Each row is a point on a landscape with many peaks, with its height.
From any point a climber takes the steepest step (rise divided by distance) to one of its 2 nearest points. It stops when none of these is higher. Distance is the straight distance between rows; heights are no part of it.
Mego h=175: [-26  29   8 -19 -47 -16  -6  29 -21 -24  26  -7  18  -7   9   0 -22 -22
  13 -18  19  -7   1 -11  23  23  -6 -24 -10   8  43   1  13  21  -2  28]
vesu h=370: [ -3   8  36  -5 -17  17 -23 -10 -12 -10  14  15  16   0   4   2 -18 -10
 -30  18  -5  -7  -3 -32  14  18 -18 -42 -22  11  -8 -10  17   1 -26 -21]
Saf h=131: [ -9  -8  -9  -1  -3  -2   3  20   9 -22   5   9 -14 -20 -21 -16 -38  32
   7 -24 -18  -4   0  13  15   1  13 -30  18  18   9 -15  48  -2 -14  34]
ketoz h=478: [ 21 -37   3 -17  29   0  -5  22   7   6 -26   3  -5  -3 -12 -19  44  40
 -17 -28 -22  20 -12  24  -5 -18   8  -8  -7   1 -12  24   2   2 -44 -12]
kufa h=103: [ -4  41   5  16 -54  14  21   5   8 -38   3 -28  20 -16  16  12 -12 -20
   9  -9  31 -43  -2   2  18  28  25  15   4   3  44  12  13  37  -4  21]
duga h=541: [  2   8   1  21 -29  22  20  23   3 -48  -1  -7   3 -27 -10  20 -28   1
 -28  -6 -26 -27   5   3  17  14  26 -13  -8  12   9  23  19  30 -17   9]
til h=415: [  8  25  -7 -13 -20  -4   6  23 -12  -7  13 -11  15   5  13   4  20  -8
  41  -5  86 -20 -12  -1  23  16  19   0   3 -22  28  19  -3  13   7  10]
paro h=258: [  8 -10  29 -25  27   3 -13 -25 -14  28 -26   7  -6   9 -10 -28  43   1
 -27 -19 -35  47   8   6 -16 -15 -32   2 -31   0  -6   9 -28  -8 -26 -31]
zipif h=487: [  8 -18 -17 -14   5 -23 -32  18 -18  46  -2   6  18  16   7  -7  34  29
  18  40  38  28  -3   8  -5   4 -26   0  -1 -32 -30   2 -30 -15  -9  -4]
vobu h=410: [ 14   5  17  -4 -16  27 -13  29   0 -27  19  12  16 -13   5  30  -8  -9
 -17   7   9 -37 -12 -11  20  25   6 -26   2 -11  -3   9  19  17 -38  -8]
vedi h=461: [ -2  13 -38   7 -33  -7   5  38  -3 -10  -7 -18  24   6  17  11  38  22
  39  -9  64  -3   9   6   8 -16   4  14  -8 -21   9  18 -23  26  15   3]
kezir h=166: [ 18   8  26 -29  54 -20   7 -12  -8  28  17   8  -7 -13   1  12   3 -38
 -10   7  -1   2 -21  12  -3   8   4  24  18 -11   1 -23  -5 -18   3  10]
Zafo h=268: [ 13 -23  31 -18  47   1 -13   7  -5  39 -37  -8 -31  12 -19 -26  37  19
 -30 -24 -54  24   0  20 -17 -27 -28  10 -14  -6   3  10 -25  -9 -33 -14]
teg h=222: [-13   0   6 -27  -1   0 -18  44   0   9   3  -2   6   8   8  19  15 -16
  -1  -4 -17  -3   5   2  -1 -10 -10   2  -5 -15   7  15 -29   3   6 -16]
muke h=173: [ 20  -3   7  -7  58 -28   3  -7  -2  40  -3   6 -22  -2  -5  23  -6 -16
  -2  15  -6  -2 -18  16 -12  -6  -6  45  36 -23 -16 -31  -4 -22  15  13]
zivur h=439: [-29   6 -11  14 -62  23  -2  19  -9 -48 -19 -12  33  26  13   8   6  -5
  18 -11  24   9   4  -8  48  22  -2 -20 -38   8  17  38 -11  32  -8 -26]
tig h=178: [ -1  -6  -1   3   3   3  -1 -43   6   5  -5   8   1   7  13  -8   5  -6
 -11  20  -7  12  -3 -10 -24  -8   5   2 -12   4 -36   9 -10  -4   4 -31]
kek h=170: [ 11 -23 -12  19  19  13  -7 -13  25   7 -20   6  -1  -1   4   0  15  16
 -13  15 -14  -3  -2   7 -22 -18   5  19   3  -1 -35   4   0  -7   5 -25]
rupot h=310: [ -8  12 -16  18 -13  10  -5   2  17   3 -16 -16  15  10  17  24  22 -24
   2  17 -10  -9   6  -1  -7  -7 -22  24 -12  -3 -14   6 -53   1  37 -36]
pud h=280: [  8 -25  15   6  33  16  -1  -1   4  10 -46  -7 -27   9 -27 -33  22  27
 -23 -25 -55  24  20  18  -9 -33 -20   4 -13  11  -2   8 -15  -7 -14 -17]
Bon h=483: [-19   6 -13   7 -56   6  12   8  -4 -51 -10 -10  21  -3   6  12   9   7
  16 -25  20   8   0  -3  28   9  13 -13 -32  18  18  23   2  35  -7   1]
rim h=403: [ -8  -3 -12  15 -47  28  -5  29 -16 -35 -18  -2  28  14   3  15  30  -2
   9 -24  49  24 -14  -2  58  19  -6 -14 -44  -3  22  43 -26  26  -4 -47]
dugo h=512: [  4 -23 -12 -14  15 -14  -6  28  -3   4 -20   2   1  -5  -6 -13  35  27
   0 -26 -19  23   4  20  -5 -27  -3  -5  -4   2   3   5 -15   4 -16   5]
sunud h=164: [  0  -2   5  11  20  -8  27 -50  -4  -3   3   0 -15 -21 -14 -33 -15   6
 -11  -7 -27  25   3  -1 -14   1  12  -6  -4  32  10 -29  18 -11  -4  16]
Nogov h=537: [ 16  -2   3  24   8  13  34 -38   4 -26   3  -9 -10 -27 -14 -12 -29   6
 -28  18 -20 -10   0   5  -3  17  35   0  -3  29 -18   5  27   1  -4  12]
mogib h=196: [ 20 -26 -11 -13  53 -24  13  -6 -15  20 -15  -2 -49  11 -33 -29 -25  21
  12 -15 -25   6   9  14 -11 -12  11   9  49  -2 -16   6  19 -13 -10  44]
pege h=507: [  6  19 -34   3 -10 -23  16  27  -3 -12  -8 -19  20  -9  10  12  33  19
  25 -13  36   4  12  20  -4 -23   8  28   8 -19  15  -1 -24  25  23  26]
Nobir h=230: [ -2  -9  19  -6  35 -12 -10 -46 -11  40  10  29 -47  31 -17  -8 -20   4
  -9  -1 -37  13  18 -22 -36 -20 -22  15  23  -6 -11 -12   7 -20  -4   5]
sono h=123: [  9 -18  17 -17   5  -6  -3  38 -10 -27   8  11  -8 -28 -22  -7  -1  28
 -21 -42 -31  11  -8   8  18  -7  -5 -32 -11  17  19  -9  28   5 -35   9]
Mir h=331: [ 18  -3  -9   9 -15  24  18  10   8 -34   1  -3  24 -27   7  13  31   2
  -8 -16  34  -4 -22   8  14   5  32   1 -18   3   9  16   0  22 -15 -15]
vizam h=399: [  7   8 -17  18   4   6   6 -20  20  -1   1  -9  17   3  21  20   4 -15
  21  22  51 -33 -13   3  -7  10  36  26  17 -15 -23   3   2  12  14  -5]
Zik h=182: [-14  18   8 -11   9 -16 -10 -14  -7  29  25   5   5  13  12   0 -21 -33
  10  17   7   3  -3 -15  -1   4 -15   3  16  -4  14 -32  -1 -16  19   3]
putu h=433: [ 14   6   4  14 -19  26   0  11   5 -27  23   5  18 -16   8  26  -5  -9
   6  -2  50 -43 -26  -9  28  36  22 -20  19 -18   8   0  35  17 -40   8]
lon h=462: [ -9  23  24  -1 -19  14  11 -23  -9 -13  13  -4   1  -8   0  13 -28 -36
 -29  10 -35 -12  12 -18  -3  17  -3  -5 -19  14   7   0  -6  12   2  -6]
Boseg h=542: [-20   9 -28   0 -43  -2  12  26   8 -34   0   0  15  -6   8   8   2  18
  30 -33  28 -10  -3   6  16  -3  20 -14   2   1  19  12  21  30  -1  25]
gud h=503: [ -5 -10  -2 -24  24 -33 -30   3 -16  53  20  14   1  20   1 -14   6  13
  24   9   7  36  -2  -1   5 -13 -40  -9  10 -20   0 -42  -3 -20  -7  11]
feda h=394: [ 15  10  17  -1   9   1   3 -18 -14  -3  15   3  23 -26  10 -13   9 -16
 -19   7  21  21 -19  -9  11  22  -4 -20 -21  18  19 -27   1  -9  -8 -10]
Dapom h=298: [  7   1 -12  14  -9  -8 -14   1   7  26  -4 -11  14  11  18  23  25 -15
   4  40  17 -17   0  -1 -20  -1 -16  31   1 -17 -34  12 -45  -1  33 -32]
rok h=229: [-24  12 -25   2 -27 -27 -17   0 -24  31  11 -10  15  27  13 -12  -2  -4
  26  24  17  21  27 -15 -10  -8 -32  -5  -2 -12   5 -14 -32 -13  26  10]
gopur h=78: [  8  28  -9  15 -42  -1  26 -18   2 -31   3 -31  27  -5  18  -2  12   2
  36  -7  81 -18  -5   1  19   9  37  12 -22   1  17  26   7  32   1   7]
feb h=435: [ -8  30  24  -2 -23   9  -1 -14 -18  -5  17 -15  20  -3  12   1 -10 -47
 -19  16   8 -11   3 -21  10  34  -7 -16 -25  15  15   7 -14   4   3 -18]
Mumib h=184: [ -5  -6  -4   2  16  -7  -1 -43   6  10  -1  17 -10  13   1 -15 -11   5
   3  15 -15  16   4 -14 -26 -12   7   4  12  -2 -23 -13  10 -10   3   3]
Dele h=509: [ -4  15   4  -4  -4  -2 -12  -6  -6  15  10   5  17  16  21   0 -14 -32
  27  25  58 -17 -16 -11  15  28   3  -7  21 -11  -1 -11   5 -11   7   2]
digu h=180: [-12  -9 -19 -14 -10 -18   4 -32 -16   4  -8   0 -21  22 -11  -7   7  -1
   8  -1 -32  16  31  -4 -36 -32  17   6  -2  -8 -32  43 -21  13  -3   8]
Pitat h=267: [ 10 -17  -4  -5  30   6   9  33  15  -4   3   9 -12 -19 -18   2 -16  13
  -6 -15  -9 -18  -4  23   4  -2  25   1  36  -5   9  -4  30  -6   0  21]
modu h=185: [  9 -13  -4   0  40  -9  18 -40 -13   8  -3   3 -44   1 -29 -29 -35  12
  -4  -5 -26   8  13   6 -17  -2  20   5  32  11 -14  10  23 -15   1  33]
Fim h=502: [ 17  -8  10  17  19   9  28 -24  10 -16   3 -10 -30 -20 -10   7 -34 -11
 -35  10 -32 -29   5   7 -18  17  28  21   7  21 -18  25  13  -8  25  -6]
puse h=313: [  4  -7  37  15  17  35   7 -28   1 -13 -30   6 -20   1 -31 -16  -8  15
 -42 -12 -59  24  21   7  10 -12 -19 -10 -40  31   0  -2   1  -4 -10 -31]
Rozup h=343: [  8 -15  16   2   5  36  -9   9  12 -18 -17  11   5   0  -2  10  12   7
 -24   1 -23   4  -1   6  10  -3   2 -10 -23   6 -21  15  -4   6 -12 -44]
koze h=351: [ 10  -8 -19  23 -24  34   7   6  20 -21  -1 -15  29  -6  20  13  32  -4
   6  -3  43 -18 -12   1  19   4  23   9 -20  -7  -2  23 -15  24  -1 -40]
gobem h=373: [ -4  -2 -14  15 -29  27  -3  20   3 -11 -16  -9  32   8  17   3  35  -7
   3   3  35  11 -10  -2  28   9  -7  -4 -31   1  13  21 -35  10  10 -45]
mis h=207: [ -8  -2 -15 -17  -6  -8  -8  24   7   6  -3  -1   0  15   2  21   6  -7
   9   6 -12 -16  14   4 -20 -19   8   9  10 -22 -23  24 -17   9  15   0]
noz h=357: [-11   5  34 -14 -11  18 -29 -23  -8  17  13  18   8  18   6 -10 -12 -16
 -18  23  -7   7   3 -29  -2  11 -29 -26 -27   3  -5  -8   0 -13  -6 -41]
roruv h=350: [-13  14   6  15 -16   4  -3 -14  26  -3   2   2   2  17  20  17 -30 -24
   2  21  -6 -38  -7 -10 -21  13   0  14  29   1 -12  -5  11  -3  26  -4]
rogo h=127: [ -9  11 -19  15 -21  12   2  22  23  -8   3  -3  26  -5  23   5  11   1
  20   0  36 -15 -15   3  15   2   8   2  17  -6  26 -21   2   7   6   6]
pel h=534: [  8  -4   5 -12  22  -4 -23  -2  -9  33   8  20  16  19  19   5   0 -14
  24  33  62   0 -35 -11  22  23  -2  -7  17 -18 -20 -18   6 -22  -4 -11]
fofo h=312: [ -4  -9  25  -8  28   5 -16   3  14  26   4  11 -22  11  -6  -2  -2   2
 -23   0 -48   3  11  -8 -16 -27 -33   9  -3   1   2 -20  -1 -18  11 -15]
bupi h=162: [ 14 -17 -11  22  32  -5   7   8  24  13 -17  -7 -19  -4  -4  10   6  12
 -12  14 -20 -19   3  14 -25 -18   1  31  23  -5 -23  -2 -10 -18  23  -2]
Zaf h=193: [ -3  -2 -15   3  11 -12  -7  -6   6  19   1   8   8   7   9   3   1  -1
  11  17   0   8   0   0 -20 -13  -6   9  16  -9 -11 -24  -9 -13  17   8]
Vutan h=308: [  1   0 -14  20  -9  24  20  16  20 -34 -13 -11   9 -23   4   6   9  -2
 -12 -18  -9  -4  -4  15  14   0  23   1 -11  16  18   8  -3  12   6 -11]
nobus h=172: [  0  24  11  -9  31 -23  11 -32 -15  30  14   5  -3  -4   2   5 -19 -40
  16  10  10   9  -6   6  10   6   3  18  20 -11  11 -44   5 -12  24  29]
buru h=508: [  8 -12  -2 -25  20 -11 -27   9  -8  36   4  19  13   7   9  -9  26  14
  14  24  41  21 -24  -1   7   8 -11 -15  -3 -19 -17  -4  -3 -21 -20  -9]
boro h=456: [ 14  12  11   7 -11  15   3   0  -1 -28  14   8   6 -23  -3  19 -36 -12
  -4   7  14 -43 -18   2  19  29  33 -16  27  -5  -2 -10  45  19 -26  29]
naka h=249: [-21  16 -28   7 -36 -24 -10  30 -10  12   8 -13  25  17  21 -11   9   0
  36  11  45   6  10  -5  10  -1 -22  -1   0  -9  26 -10 -21   0  25   9]
zofa h=219: [-12  -1  -4 -12  26 -26  -5 -23  -9  38  18   8 -32  18 -18 -15 -16   1
  11  -9 -33  25  18  -9 -22 -26 -18   9  23 -14   0 -25   3 -16   3  30]
zote h=116: [ -5  27  -2   7 -29   4  11  12   8 -18  14 -10  24 -19  18   5  -8 -20
  17 -16  40 -25 -19   6  24  22  10   1  14  -2  53 -21  16  16   5  22]
dugem h=360: [ 11 -10  -2  -4  11  11   3  -4   4 -10 -17   0  15 -11   3  -2  35  -2
 -14  -6  -6  20  -7  12  -1  -4   9  -1 -27   8  -7  12 -18   7  -9 -30]
selaf h=156: [-16  -1 -13  16  -1 -11  28 -42   1 -11 -12 -12   4 -12  -4 -32   4  21
   1  -9 -22  38   8   1  -8  -9   7  -6 -27  31   9 -19   5  -2  -1  12]
Vab h=136: [ -7  -7  17 -13   3   5   3  11  -7 -18  -5   5 -17  -7 -24 -18  -9  17
 -18 -29 -55  20  21   3   6 -12  -5 -22 -13  21  10   5  13   3 -11   9]
mol h=427: [ -3  -8  16   4  13  28  23   0   2 -18 -21 -16 -42   1 -32   1 -38  -2
 -34 -12 -78   3  41   7   4  -6  -1   8  -7  27  11  31 -13  -6  19  -3]
giki h=248: [  0  -7  27 -37  21  -7 -28   7 -15  42  -1   9   3   9   3 -14  36   0
 -16   1 -17  35  -2  -1  -4  -6 -35  -8 -27  -9   1   4 -22 -20 -16 -27]
zuge h=165: [ -8 -11 -22 -16   1 -37  10 -22 -21  -2  -9  -7 -18   4 -24 -28   9  14
  12 -28 -29  31  26   4 -26 -24   8  -6  -1   5 -10  17 -11   7 -15  31]
Somuv h=157: [-25   7  -1 -23 -34 -28 -17  26 -11 -18  30   4   9  -9   2  -5 -28   2
  30 -36  15  10 -11  -4  27  10 -12 -32  -2   7  28 -21  35   7 -15  34]
megu h=436: [ 18 -23 -11 -14  26  -6 -11  -6   5  21  -2   9  12   4  12  10  35  11
   7  20  30   2 -19   8 -13  -6  20  18   5 -22 -40  18  -7   3 -17 -12]
Bogu h=574: [ -1  13  12  30 -13  13  26 -25   5 -30   6 -13   7 -34  -6 -13 -23   4
 -23  11 -19  -2 -11  -5  11  23  15 -14 -19  34  13 -22  27   9 -17  16]
Tas h=536: [ -4   3 -23 -16   8 -35 -18  11 -21  28   8  11  15   7   3 -14  10   8
  45   2  42  32 -16   1  26  -2 -19 -13   9 -12   4 -37  -3 -14  -4  22]
Fufub h=235: [ -5   3  18 -31   4   1 -21  21 -14  25   7   3   8  10  11  10  20 -27
 -15  13  -3   8   0 -11   4   5 -23  -5 -25  -8   3  15 -39 -14  10 -34]
Garo h=208: [  3  -8 -14 -17  31 -43  -1 -18 -23  31   2   0 -41  15 -33 -21 -18  12
  25 -24 -33  23  19   7 -17 -23  -3   6  38 -16  -3 -15  -2  -5 -15  52]
puz h=112: [  5 -10  -4  -2 -22   5  -2  36  -6 -46  11  15   7 -32  -9  12   5  24
 -10 -36   3   2 -18  -4  24   6   6 -39 -11   9  13   1  29  18 -40  13]
Sev h=67: [  8  30   6  19 -58  -1  27  -3 -20 -45  14 -26  20 -12  13   0   8  -7
  27  -9  82 -16 -10 -12  37  38  14 -13 -27   9  32  24  16  25 -17  17]
nodi h=479: [  0 -14 -15  -4  -1 -23 -34  11 -16  46   5   6  12  21   6 -13  20  25
  16  26   4  34  13  -6 -13 -15 -46   1   4 -27 -18 -29 -22 -15   2   7]
gif h=148: [ 12  -8  11  20  24   2  10 -21  26   9 -17 -11 -35  -1  -7  22   1 -16
 -33  11 -48 -16   2   0 -35  -6 -10  37  -4  11 -21  16 -22 -18  38 -29]
Pim h=469: [ 10   1  26   6  13  19  18  -9   6  -9   2  -5 -41 -11 -21  20 -40 -24
 -43   2 -63 -26  19  -2 -12  10   2  16  -1  17  -5  29   0 -10  28 -10]
kof h=454: [ 23 -24   1 -17  39  -3 -11   1   3  28 -18   1   1  -4   0  -9  46  21
 -13   7  -3  19 -20  20 -19 -10   5  11   1 -17 -30  14 -10  -1 -36 -10]
guz h=378: [ 12  -7  18 -16  19   0  -3 -12  -3   3  -1  11  10 -21  -1 -20  27   2
 -16 -10  -5  32 -13   2  -3   0  -6 -16 -20  12   7 -14   1 -13 -19 -14]
nev h=417: [ 21 -20 -28  18  17   7   5 -17  19  11   0  -5  17   1  14  22  34  10
  17  14  63 -19 -13  12  -3  -4  41  33   6 -26 -36  11  -5  15  -5 -15]
ves h=383: [  4   4 -25  24  -2  -4   0  -4  32   4 -10 -16   1   8  13  39  -4 -13
  21  19  28 -51   2   7 -21  -5  22  42  31 -22 -32   8  -8   9  34   2]
pes h=327: [ -6 -16  17  -7  11  24 -18  22  20   7 -15  16  -2  11   1   4   9  13
 -15   0 -37   1   3   1  -2 -22 -16  -6  -9   4  -7  -6  -2 -13   3 -32]
dekev h=57: [ 14  27   8   6 -30  -1  12 -12 -26 -27  18 -14  28 -20  11  -6   6 -18
   6   3  66  -5 -15  -7  23  38  17 -20 -25  16  24  10   3   9 -15   3]
teban h=494: [  5  10  31   6 -14  27  -6  13  -1 -29   3   2  -1 -12  -9  21 -26 -17
 -33   5 -42 -21   6  -6  12   8   2 -20 -13   9  -1   7   9  16 -14 -12]
lafer h=240: [  8 -16  35 -31  46 -13 -19 -22  -7  31   9  30 -36  21 -14 -13 -11  16
  -7   1 -25   6  -5  -5 -23 -15  -9  -3  13  -9 -22  -5  20 -22 -24   4]
gok h=496: [  2   2 -23 -10  -5 -16  -7  28 -13   7  11   9  20  -3   8  -6  21  10
  41 -12  79  17 -29  -1  35  10  -6 -15   3 -12  23 -19   1  -7  -4  13]
Pobu h=146: [ -9  -9 -33  25  -5  -6  13  -8  16 -13 -15  -4  18 -13   4 -20  14  33
  16 -13  10  23  -9  10  -1 -12   5  -5  -3  18   8 -29   9  -5   3  14]
viri h=366: [ -6   2 -23  30  -7  -3   1  -2  38   5 -12  -5 -12  12   8  25 -26  -5
   5  21  -9 -43   4   3 -29  -3  -2  36  38 -10 -24  -4   3  -8  42   5]
Lugog h=287: [  6  -4  -6  19   3  27  13  29  30 -15   1   1   3 -26   2  12 -13   6
 -20 -10 -12 -32 -10  11   7   5  23   5  19  10  14  -8  18  -2   8  -6]
Pafa h=286: [  0  11  -7   0  -8 -19 -21  29  -5  41  10 -15  14  20  20  21  12 -22
  13  41  32 -19  -2  -3  -9   7 -28  23  11 -28  -8   2 -43 -15  34 -11]
das h=560: [ -7  -7 -35   3  -5 -26   4  24  -2  -3 -14 -10   9  -3  -4   3  24  22
  10 -12  -7  15  19  18 -16 -29  -2  13  10  -7   1  -5 -19  13  10  23]
lakon h=392: [ -4 -11  13   4  22  16   8   4   8  12 -15  -7 -56  12 -22  -5 -26   5
 -24 -11 -72   0  39   2 -20 -21 -22  18   9  15   8  20  -6 -19  26  -5]
Liba h=604: [ -5  10 -17   8 -34  14  16  25  11 -46   5  -4   8 -19  -5  12 -19  13
   5 -21   7 -31   0   9  14  11  36 -11   8   0  20  13  33  30  -9  26]
res h=328: [ 10  -6  24  21   9  47   2  -6  10 -34 -26   6   3  -8 -23   7  -2   1
 -35  -4 -48  10   4   9  26  -4  -1  -4 -40  22  -7   3  -6   6 -10 -44]
koz h=482: [  2   9  10 -13  -4   0  -8  -3  -4  -9  17  11  13  -2   5   6 -22 -24
  18   6  33 -17 -21  -2  15  23  17 -18  18  -8  -4 -16  28  -2 -13  15]
namo h=364: [-18   2   0   7   8   3  16 -26   7  13  -2   2 -37   5 -15 -13 -36   4
 -14   1 -55   4  31  -5 -25 -13  -8  12  11  16   6  -1   7 -15  22  15]
bep h=192: [ -6 -15 -16 -13   1 -17  -4  -7  -6   5  -1  10 -30  26  -8  10 -19  -1
   7   8 -29 -12  23  -3 -38 -21  16  10  24 -19 -45  37   1   5   9  12]
giv h=213: [-32  16  -7 -25 -32 -18  -7 -16 -28  16  20  -1   7  24   4 -13 -12 -26
  15  13  10  14  22 -25 -11   3 -11 -16 -13  -2   6  13 -19  -3  17   3]
Morab h=252: [  7 -15  11 -27  41 -12  -8  11  -1  14   4  17 -19  -2 -14  -2  -4  12
   0  -6 -17  -4 -11  13  -7 -10  14  -4  24 -10 -10  -5  21 -12 -13  16]
tal h=324: [  2  -5  39   4  29   9 -11 -16  18  18   6  23 -33  18  -1  11 -32  -4
 -29  19 -36 -20   3 -16 -26 -10 -28  17  12   8  -5 -21  16 -27  23 -23]
pezi h=323: [ -8   6 -14  18 -10  -5   5 -27   8  16 -11 -12  -8   9   5  16  10 -22
  -5  20 -29   6  19  -3 -29 -14 -18  33  -8  -4 -21   7 -48  -5  35 -19]
Vali h=389: [ -2  20  23   4 -36   8 -16   9 -15 -25  24  -2  22  -8   8  12 -26 -23
 -14  15   4 -27  -4 -23  20  33  -5 -41  -7   4   9  -2  21  16 -29   9]
pasuk h=90: [ -6  34  -2  14 -47  12  20   0   6 -29   1 -34  24   4  27   6  11 -19
  19   0  45 -32   3  -3  16  16  24  14 -16   2  25  27 -10  28  18  -9]
favav h=340: [-30  15  -1  16 -16   9  16 -39   7  11  -4  -7 -15  16   3   0 -17 -13
  -8  11 -43  11  19 -19 -26  -8  -8  16  -9  16  -3   0 -21  -9  25  -4]
dab h=336: [-11   2  19  17   6   2  -7 -27  23   5   3  24 -26  28   7  14 -50  -5
 -11  26 -24 -34  -6 -24 -25   3 -10  17  30   1 -19 -16  27 -18  26 -12]
Balas h=152: [-17 -17  -9 -10   3 -21  11 -11 -14  -5 -11  -4 -36   1 -31 -38 -10  33
   1 -43 -54  30  29  -1 -13 -23  -3 -17  -4  24   7  10  10   1 -13  26]
nubo h=143: [-24   4  10 -17 -25  -4 -14  22   0 -24  19  13   5  -4  -4  -7 -32   9
   2 -21 -25  -3   4  -9  15   5  -6 -39   1  12  10 -19  35   5 -15  20]
zud h=155: [ 26 -24  18  15  46   1   1  -2  28  28 -21  -1 -39   4  -7  14  11  10
 -32  12 -37 -13  -4   7 -37 -17 -27  39  12   4 -25   0 -13 -29  20 -24]
murop h=295: [  8 -26   9  22  26  26  14 -24  10  -1 -36  -4 -34   5 -22 -40  -2  36
 -27  -8 -57  15  29   8  -9 -25 -17   0  -9  34   1   4   3 -15   2 -18]
kep h=183: [ 11   0 -16  14  29 -15   0  13  17  25  -1  -1  -8  -4  -4  13  -3  -1
   6  13 -11  -3   1  19 -17 -16 -12  38  42 -18  -5 -39  -8 -18  25  25]
maz h=174: [ 17 -14  19   4  36   2  19 -39 -14   0  -1   1 -41 -15 -31 -42 -28  20
 -27 -11 -40  13  16  -2 -13   1   3  -8   3  30  -3   1  27 -17 -14  16]
levu h=137: [ -3 -13 -25  20  -6  19   1   9  30  -7 -10   4  25  -8  17  -2  19  24
   7  -1  22   0 -14   3  -2 -10   9  -2   5  -2  -2 -18   7   0   1 -11]
ger h=120: [  1  -9 -10 -13  -2  -4  -3  29   4 -26  14  21   2 -24 -12  -1  -7  25
  18 -36  13  -1 -18   8  21   5  19 -32  11   1   5 -14  40   6 -30  25]
tira h=270: [ -3  14 -19  -7  -5 -23 -20  37 -16  28  13  -5  15  18  14  13   9  -9
  33  24  45  -2  -1   2   6  -2 -15   9  20 -33   6 -15 -21  -8  20  19]
mul h=413: [-12  21  20   5 -25   4   5 -34 -12  -2  20 -10  23  -4  14 -19 -14 -25
 -10  19  15  10  -7 -26  13  34 -14 -25 -28  24  21 -24   6  -8  -2  -2]
Lutek h=195: [-31  23   8 -31 -23 -20  -6   8 -23   2  27  -2  10   2   7  -5 -15 -26
   6 -11  -4  13  11 -13   2   9 -13 -19 -16   4  30  -1  -4   5   9  17]
lofem h=455: [  5  13 -13 -16 -12   1   7  22 -11 -17  15  11  12  -7   3  16   4  -3
  46 -24  75 -11 -33   7  39  22  17 -15  15 -21  19 -10  23   7 -15  25]
fasok h=421: [ 15  -2 -28  -3 -11  -2  -2  24 -10   5   4  -5  24   2  16   4  46  12
  28   6  84   1 -16  -1  15   4  14   5 -11 -25   0  28 -19   7   1  -8]

For each start below, name the point where the climber stops.
gopur => Liba
Lugog => Liba
tal => das
sunud => Liba
guz => Liba
vesu => pel

Write out the way that a climber takes from each point below.
Morab => Pitat, Lugog, Vutan, Mir, koze, gobem, rim, zivur, Bon, Boseg, Liba
Sev => gopur, pasuk, kufa, zote, rogo, levu, Pobu, selaf, sunud, maz, modu, mogib, Garo, zofa, Nobir, lafer, Morab, Pitat, Lugog, Vutan, Mir, koze, gobem, rim, zivur, Bon, Boseg, Liba
dugem => guz, feda, mul, feb, lon, teban, duga, Liba
Saf => nubo, Somuv, Mego, Lutek, giv, rok, naka, tira, Pafa, Dapom, rupot, pezi, favav, namo, lakon, mol, Pim, Fim, Nogov, Bogu
dekev => gopur, pasuk, kufa, zote, rogo, levu, Pobu, selaf, sunud, maz, modu, mogib, Garo, zofa, Nobir, lafer, Morab, Pitat, Lugog, Vutan, Mir, koze, gobem, rim, zivur, Bon, Boseg, Liba
